A landscape with many valleys, sampled at points; each row gives a point and its height.
A ball rolls from a point to whichever of its 5 nearest points has the largest drop for the distance, and stops where none of them is lower. Distance is the straight distance between rows; heights are no part of it.
J_321 (h 5.15): [117  84 108  87 118 129  92 128 123 108 137 122 147 158 150]
J_61 (h 4.10): [147 201 155 123 157 112 130 102 153 143 125 103 125 124 112]
J_364 (h 3.56): [146 179 146 136 121 137 140 106 142 135 140 123 101 112 112]
J_764 (h 0.21): [135  58  91 142 114 150 136 136 122 120 116 161 139  87 171]
J_188 (h 4.66): [143 141 131 119 107 148 129 120 125 121 148 128 106 121 133]
J_494 (h 7.77): [132 160 209 189 190  97 210 125 137 144 116 103 111 118  93]
J_791 (h 4.13): [134 142 186 214 153 120 206 126 137 135 114 139  97 116  79]
J_66 (h 4.41): [129  90 113  84 120 134 100 130 123 108 148 128 137 141 158]
J_132 (h 1.78): [134  45  81 136 113 143 123 134 140 120 111 168 145 107 171]
J_567 (h 2.38): [120 110 127 184 126 172 190 159 105 140 136 156  82  88 131]
J_549 (h 1.63): [114  54  90 105 123 122  90 136 137 111 118 148 160 143 159]
J_922 (h 4.45): [110  63  99  88 123 121  88 132 131 114 124 133 160 153 153]
J_131 (h 2.70): [137 161 143 179 122 149 170 127 127 136 133 131  91 113 103]
J_75 (h 3.46): [137 184 151 149 149 121 148 107 152 145 124 111 110 115 101]
J_336 (h 1.57): [117  80 105 202 132 172 204 174  97 136 121 188 100  60 141]
J_306 (h 3.55): [128 142 166 205 139 130 194 126 133 144 122 142  88 117  88]
J_849 (h 5.96): [137 146 197 199 177 101 199 125 144 146 111 124 107 113  85]
J_942 (h 2.42): [139 204 150  61 130  73  66 102 124 133 117  92 183 170 111]
J_943 (h 4.42): [127 181 170 162 167 112 166 110 154 154 118 102 114 111 107]
J_993 (h 5.62): [142 141 209 203 184 102 213 128 135 140 105 129 111 114  87]
J_897 (h 5.13): [151 209 145  84 152 102  96 103 145 129 123 105 146 143 112]
J_314 (h 1.32): [121  84 110 194 130 168 191 171  97 138 128 177  97  71 143]
J_285 (h 4.40): [150 193 146 124 136 126 125 100 148 134 132 112 117 123 111]
J_916 (h 5.08): [100  61  84  99 115 114  77 139 138 118 110 133 167 159 145]
J_220 (h 2.97): [140 109 113 105 112 152 130 134 118 117 146 127 118 120 155]
J_41 (h 3.54): [141 193 146  68 123  93  70 108 124 125 124 102 167 174 114]
J_559 (h 4.67): [135 195 170 143 187 107 156 105 158 152 124  88 125 117 112]
J_935 (h 3.02): [141 174 148 170 129 131 154 109 147 145 130 123  93 108 106]
J_459 (h 3.61): [126 124 146 210 123 163 196 152 111 137 134 156  72 112 102]
J_37 (h 5.61): [142 126 124  93 114 139 110 123 120 113 146 125 118 139 144]
J_425 (h 5.98): [ 78  59  63 112 108 115  63 137 149 118 107 141 175 164 134]
J_32 (h 6.09): [145 159 134 103 112 139 113 108 125 116 146 123 116 137 124]
J_78 (h 4.17): [129 161 138  69 103  99  70 114 115 113 137 100 163 188 114]
J_556 (h 1.58): [130  74  98 173 126 164 180 171 106 136 125 167 108  66 154]
J_210 (h 1.94): [139  87 108 124 118 148 145 142 115 124 136 145 110  92 163]
J_735 (h 2.41): [118  52  82 116 119 127  84 132 144 113 111 154 162 141 153]
J_781 (h 6.46): [ 63  73  67  88 111 102  54 144 137 129 113 110 178 169 129]
J_662 (h 4.78): [138 140 132  81 108 128  94 116 121 113 145 118 138 154 133]
J_417 (h 4.39): [151 199 149  77 135  96  87 109 135 124 123 113 155 152 113]
J_393 (h 4.72): [146 208 153 100 161 108 110 102 155 146 124  96 136 129 115]
J_181 (h 2.33): [121 112 114 175 120 165 181 159 107 132 138 154  89  88 138]
J_718 (h 6.18): [ 72  91  90  72 113 104  58 143 123 120 127  91 175 184 133]
J_256 (h 5.11): [ 88 100 110  67 105 108  64 132 109 118 137  90 170 192 130]
J_974 (h 4.55): [148 166 136 120 115 148 130 113 127 125 146 126 106 122 123]
J_553 (h 1.60): [133  85 101 154 121 160 166 154 112 134 135 155 109  72 158]
J_245 (h 4.69): [147 173 140  84 111 120  93 105 122 112 143 116 139 153 123]
J_347 (h 1.87): [131 134 134 175 121 162 176 142 112 135 143 146  79 103 118]
J_579 (h 5.89): [ 86  69  96  87 122 117  70 137 134 119 121 117 168 164 143]
J_6 (h 1.30): [135  65  96 125 118 140 126 134 122 117 124 149 134 104 169]
J_172 (h 2.39): [134 100 109 126 121 156 145 142 113 124 143 139 105  99 152]
J_372 (h 1.76): [132  69  88 182 111 152 170 154 106 129 109 181 121  62 163]
J_724 (h 4.38): [109 120 128  68 102 119  75 123 113 108 146 104 155 184 136]
J_737 (h 3.17): [137 158 163 195 141 127 182 122 141 149 121 126  92 115  96]
J_634 (h 1.70): [139  82 107 112 120 147 127 141 121 121 133 143 120 106 163]
J_706 (h 4.24): [139 163 139  76 110 115  81 107 119 108 139 110 152 169 121]
J_740 (h 4.61): [124 114 122  78 112 124  86 126 109 111 142 116 144 164 144]
J_983 (h 6.55): [ 64  69  62 102 103 105  49 146 148 126 110 126 179 163 128]
J_415 (h 2.78): [138 144 128 154 120 158 161 130 124 133 148 130  88 111 125]
J_932 (h 3.13): [129 148 154 201 130 152 191 139 127 142 129 145  81 110  96]
J_619 (h 0.11): [139 220 153  52 154  73  74 109 123 136 112  92 174 167 115]
J_419 (h 3.14): [145 204 148  69 133  87  70 104 126 124 125 100 163 161 106]
J_820 (h 1.72): [129  65 103 106 122 137 114 135 126 115 125 143 142 119 167]
J_536 (h 3.59): [133 169 161 187 152 122 175 114 151 150 118 120 102 112  95]

Where does a ball stop that starts at each point below?
J_61: J_347
J_494: J_347
J_820: J_764
J_662: J_619
J_37: J_764
J_78: J_619
J_579: J_549
J_897: J_619
J_553: J_314
J_943: J_347

For each start below, name every point that the ball comes to, in order.
J_425: J_735, J_549
J_210: J_6, J_764
J_393: J_61, J_75, J_935, J_131, J_347
